The views of a scene show one set of named points, each view turned or mirrored, and shifted as a whole, with a little noise and some points left out.

Scene 1
View 1
z_604: [ 19  -5   2  24  -8  -7  -9   8   2 -14 -14 -20  20 -25 -20   4  15   5
  14 -20  24  28 -29 -44   5]
z_909: [ 29   5 -23 -24  -3 -16 -11 -12   3   0  -3  13 -24   4  32  16  16  -1
  14  17  15  10  -3 -13  -4]
z_277: [-11  13 -66   2 -24   8 -40  -6   4  32  13  13 -40 -19  18  -3  47 -41
  -4 -14  23  12 -15 -12  -4]
z_335: [ 27   4  -5  -9   1 -18  -5  -2   5 -13 -16  -3  -3  -7  10  16   2  17
  23   4  15  21 -13 -25   2]
z_736: [ 17  -6 -18   0  -9  -5 -23 -17 -11   0   0  20 -10  -4  16  -5  25 -21
 -13  20  29   0 -11 -25 -20]
z_218: [ 25   3 -37 -27  -5  -8 -15 -21  -9   8   2  24 -38  14  43  11  27 -20
   9  19  22   2   0  -8  -7]
z_671: [ 42 -19   0  -8   4 -11 -12 -32 -29 -19   3  32  -8  16  29  -6  14 -21
 -10  41  33 -11  -5 -28 -31]
z_189: [ 15   1 -11   4  -3 -12 -14  -9  -1 -11  -7  11  -4 -13  15   2  13  -1
  -6  16  21   9 -15 -20 -20]
z_216: [ 27  10 -21 -10  -2 -14 -12  12  15   3 -17 -17  -1 -12   2  24  14  23
  34 -18   7  33 -15 -27  21]
z_468: [ 31   5 -12 -28   5 -24   4 -27  -6 -25  -7  23 -33   5  45   8  -1  -3
   9  43  19  -3  -1  -5 -23]
z_31: [ 29  13 -12 -23   3 -26  12  -2   9 -25 -18  -6 -18 -11  22  20  -6  19
  36   9  14  21  -8 -11   4]
z_629: [  9   0 -28   5 -12  -3 -29  -2   0  11  -4   4  -7 -15   6   3  28  -9
   2  -7  19  19 -17 -29  -4]
z_385: [ 35  -5 -24 -19  -4 -10 -16  -8  -3   7  -1  11 -17  11  25  14  24   0
  18   9  16  13  -2 -24   6]
z_168: [ -3  -6 -55  24 -28  17 -61  -1  -8  41  15   7 -10 -14  -8 -17  65 -46
 -20 -29  31  14 -22 -39  -1]
View 2
z_629: [ -1  -9 -10  13 -17   7  -3   0   3   3   9  -4   1  -5  17   8   7  16
  19 -15   9 -18  -3  -6 -30]
z_31: [  4  12  15  10  -2 -13 -12  28  -4  11 -25 -15   3  15  10   0 -18   1
   4 -13  -8  23   9  16  14]
z_468: [ 23  16 -21  10   4   3  -9   2   2  -2 -18 -17  -5   4 -24 -18 -26  21
 -24   3  -2   9  25  26  19]
z_385: [  5  -3 -20   0  -5  11 -13  17   3   9  -4 -14   7   1  14 -26  -3   6
   4   5   3   5   2   8 -15]
z_189: [  4  -1 -13  16 -11   0   5  -2   0   1  -5  -6  -4   1 -14  10  -3  19
   8  -9   5  -4  13  12 -17]
z_335: [ -4   2   5  12  -7  -6  -7  20  -4  10 -15 -11   6   9   3  -1   2   2
  18 -11  -1  21  10  15  -8]
z_736: [ 11 -10 -32  13  -7  13   1 -19   6  -3   4  -8  -9  -5 -12  -7  -3  28
   7  -3  14 -14  12   5 -26]
z_604: [-18 -21  13  22  -8  -6   2   5  -4   8 -15   2   1  10   8  23  16   8
  59 -29  10  20  -8   0 -34]
z_218: [ 23   5 -30   3  -5  18 -12   3  11  -2   1 -16   1  -7   6 -34 -16  19
 -23   9   7 -16   7   3  -5]
z_277: [ 11  -2 -19  12 -25  18  -5  -9   9  -4  24  -3  -2 -18  25  -2   1  23
  -2 -14  14 -47 -11 -23 -31]
z_168: [ -1 -20 -20  13 -33  20   4 -20   9  -1  34   9   1 -23  36  12  20  24
  27 -23  19 -53 -20 -37 -62]
z_909: [ 14   8 -15   5  -6   7 -12  13   4   7  -4 -15   2  -2   4 -23 -13  10
 -12   2   0   2   9  10  -3]
z_216: [-11  -2  17   4 -16  -6 -15  40  -1  21 -12  -6  14   9  33   2   5 -10
  25 -17  -6  20  -4   1 -16]
View 3
z_909: [-35  -8   1  44 -13  -9  -5 -31 -33 -10  -2 -18  13  -4  -1   7   5   3
   0 -18 -11  11  -2 -17   1]
z_604: [ -1   6 -14  11  37   7 -13 -19 -11   9   4  32  13  29 -22  -4 -16  17
 -20 -25 -43 -26 -14   3  -6]
z_189: [-16   1 -12  20  16   5   0 -18 -30  11  -1 -13   9   2  -9   9  -3   5
  -3 -19 -12  -7   2 -11  -7]
z_218: [-35 -14   1  34 -16 -19   3 -24 -39  -9  -2 -23  16 -12  14  14  17  -3
   3  -2  -5  28   9 -14   4]
z_168: [ 21 -20 -16 -15  40 -18 -25 -16 -14  33  -4  20 -12  27  37  -8  44  -4
 -30  19 -22  13  18   0   2]
z_671: [-35   5 -13  16   8  -5  35  -5 -60   8  23 -26  25 -15   3  33 -18   5
  13 -18 -11  17  21 -11 -13]
z_216: [-16  -9  10  55   6  -3 -31 -38  -7 -12   1  23  11  19 -15 -15   0   9
 -27 -25 -35 -21 -24  -9  -5]
z_277: [ -2 -18  -9   3  14 -18 -20 -23 -23  13 -11  -3  -2  11  29  -2  40  -7
 -17  12  -8  21  12  -8   9]
z_736: [-16  -1 -15   8  17  -5   9 -13 -40  13   6 -13   9  -2  12  18   6   1
  -1  -9  -9  12  16 -11  -3]
z_385: [-20  -6   6  41   5 -14 -11 -26 -25  -4  12   3  11   9   1   0  -4   5
 -11 -16 -28  -4  -2  -8 -10]
z_629: [ -2  -7  -9  16  23  -9 -16 -23 -21  10  -3   7   3  13   9  -1  15   1
 -18  -7 -18   2   5  -6  -1]
z_31: [-34   1   1  51 -13   9 -16 -36 -19 -23  -9   0  24   2 -35   1 -12   8
  -3 -35 -17 -15 -24 -15   6]
z_335: [-21   1   3  42   9   7  -9 -30 -21  -5   4   4  15   8 -22   0 -11   7
 -11 -32 -25 -17 -12  -9  -7]
z_468: [-44   2  -6  40 -20   4  12 -20 -46 -14  -8 -35  25 -20 -17  24  -6   2
  16 -25   3  10   0 -19   3]
View 4
z_168: [-22  -2  -3  14 -29  19  17   5 -11  -2  23  28   8 -54  10  34  10 -15
 -25 -24   6 -19 -63  50  38]
z_736: [ -2  15 -15   5 -30   0  16  -4 -22   9  12  14   7 -12   0  16  13  -4
 -15 -20   6  21 -16  15 -14]
z_385: [  0 -11 -18   3 -22  -4  33  -4   5 -20  -2   1  -9  -2 -14  17   5   0
 -16 -30  29   6 -12  -3 -23]
z_277: [-21  -9 -16   1 -28  11  13   2  -3   3  27   6   1 -31  17  34   1  -6
 -30 -23   7  -8 -41  34  11]
z_31: [ -7  -4 -25 -19 -10  20  41  10   5 -25  -6   7 -18  14 -16 -12  -2  -7
 -14  -1  36 -10  23 -24 -27]
z_468: [  1   8 -30 -14 -23  -4  18  -4 -12   6   7 -10  -5  23   2   4   0  11
 -15  -9  18  29  23 -18 -52]
z_909: [ -3  -7 -23  -5 -23   1  26  -7   7 -13   5  -9  -8   4  -4  14  -2   2
 -19 -18  25  10   1  -2 -27]
z_671: [ 13  23 -17  14 -32 -20  17  -9 -31  19  -1   8   6   6 -13  15  21   3
  -9 -30   7  48   2   2 -45]
z_218: [ -7 -16 -27   0 -29 -12  19  -3   4   0  11 -19  -5  -2   7  29   2  10
 -28 -28  15  19  -5   4 -33]
z_629: [-12   1 -14   1 -22  15  28   3  -5 -10   9  17  -2 -21  -5  15   3  -9
 -15 -17  18 -10 -29  19   8]
z_604: [ -9  12  -3   6 -10  31  47  17 -27 -22 -11  51  -6 -17 -36 -14  14 -26
  -7  -3  27 -19 -19   7  13]
z_335: [ -6  -5 -19  -7  -9  11  45   3   0 -31 -15  13 -17  11 -29  -7   1  -9
 -13 -12  37  -6  10 -18 -25]
View 5
z_909: [ 17  18  11  -2 -19   6   2 -37  -7  -9  13   4 -12  23 -32 -27  31  -1
   7  25   9  14   5 -10 -16]
z_629: [ -4  14   4 -23 -20   6   2  -5  -8  -2  24  34 -20   1 -21  -2  14  -3
  -7  17  26  -4  -9  -8 -19]
z_671: [ 11  11 -10  10 -18  10  37  -9 -24 -47  22 -16  -2  26  -1 -11  28  21
  26  37  -1  -5  14  -3 -42]
z_604: [  3   7  33  -5  -1 -21  -4  18   1  14  30  18 -21  -8 -20  23  17   6
 -19   0  51  -7  -2   5 -46]
z_189: [  4   8   4   4 -17   7  23  -3 -15 -20  21   3 -12   8 -11  -2  22   8
   2  18  18   3   1   3 -42]
z_736: [ -3   8  -9 -14 -20  16  21  -8 -23 -24  20  14 -16   9  -8  -4  17   8
   5  24   6  -7  -5  -6 -26]
z_468: [ 30  15  11  14 -10  21  20 -44 -17 -25   6 -26  -8  32 -30 -18  36  13
  12  32 -11  15   8   1 -17]
z_168: [-25  10 -18 -53 -29  12  -4  12 -18  -1  31  79 -31 -13  -1   8   1  -9
 -11  13  23 -23 -23 -16 -10]
z_385: [ 16  19  11  -8 -21  -7   1 -25  -1 -12  23  14 -12  21 -28 -25  27  -7
  13  28  21   7  10 -16 -24]
z_216: [ 19  21  38  -9 -10 -22 -20 -19  14  21  22  22 -15   7 -44 -11  27 -11
 -14   9  46  15   3  -6 -28]
z_277: [ -9  13 -11 -38 -24  22   2 -15 -18  -5  23  56 -27   3 -18  -8   7  -6
  -4  22   5  -8 -17 -13   1]
z_335: [ 18  16  31   7  -8 -11  -2 -16   5   0  19  -2 -13  11 -33  -6  30   1
  -8  13  32  15   3  -2 -38]
z_31: [ 32  18  43   7   1  -4  -5 -35  10   9  13 -13 -14  20 -48  -7  34   5
 -11  14  23  22   8  -1 -24]
View 6
z_31: [  8 -12  21   1 -20 -19  31  41  13  49 -14 -32   6  47  20  21  19  -3
   9 -22  -2  36  34   5  27]
z_335: [ -1  -7  23   4 -30  -9   8  28   4  28 -14 -22  -3  34   9  -2   4  -4
  14   4 -25  28  17  -3  28]
z_277: [ 23  19  -2  -8 -33 -13 -12  17   9  30 -25   5 -40  17 -48   6 -19   4
 -18  29  -9 -16  12  -7  -2]
z_468: [ 23 -25  22 -11   5 -14  22  26  18  39 -16 -16  -1  39  -6  37  -7  16
  21 -25  24  15  22  11  21]
z_216: [ -3  13  20   1 -52 -13   3  36  -2  47 -17 -27 -10  30  11 -10  16 -14
   1  15 -41  34  29 -15  23]
z_736: [ 12 -11  13  -4 -11  -7  -2   6   7   7 -18  -3 -20  19 -31  11 -24  18
   8   9   0  -5  -1   2  17]
z_168: [ 16  28  -5   3 -49 -10 -28   4  -6   6 -23  12 -45   4 -55 -19 -21  -2
 -24  51 -32 -28  -2 -12  -3]
z_909: [ 14   1  24 -18 -18 -14  10  25   9  40 -18 -17 -14  26 -12  21  -5   5
  13  -2   2  15  23  -7  16]
z_218: [ 25   1  21 -28 -12 -16   9  16   6  38 -22 -12 -26  25 -31  32 -14  15
  15   2  21   2  24  -9   5]
z_629: [  9   9   7   4 -37 -14  -6  16   1  20 -19  -7 -24  17 -25  -3  -8   0
  -5  19 -24  -1   7  -6  13]
z_671: [ 13 -27  32 -13  11  -6   6  -4   6   2 -13 -10  -7  23 -23  22 -27  33
  38 -11  17   6  -3  -1  25]
z_604: [-11   1  13  27 -45  -9  -4  12 -11  -1  -8 -20  -7  29   3 -36   9  -1
   0  16 -49  20   3  -4  29]
z_189: [  9  -9   8   6 -16  -5   5  21  12  17 -14  -8  -6  24 -12   7 -12   8
   3   5 -15   8   1   8  19]
z_385: [  7   5  28 -22 -25 -12   2  18   0  38 -18 -19 -17  22 -13  14  -6   5
  21   6  -3  17  22 -16  13]

Which points are out of place in each view (at most two, in the order of its rows)? Write none if all are in place.
view 1: z_277, z_168
view 2: none
view 3: z_385
view 4: z_335
view 5: z_189
view 6: z_31
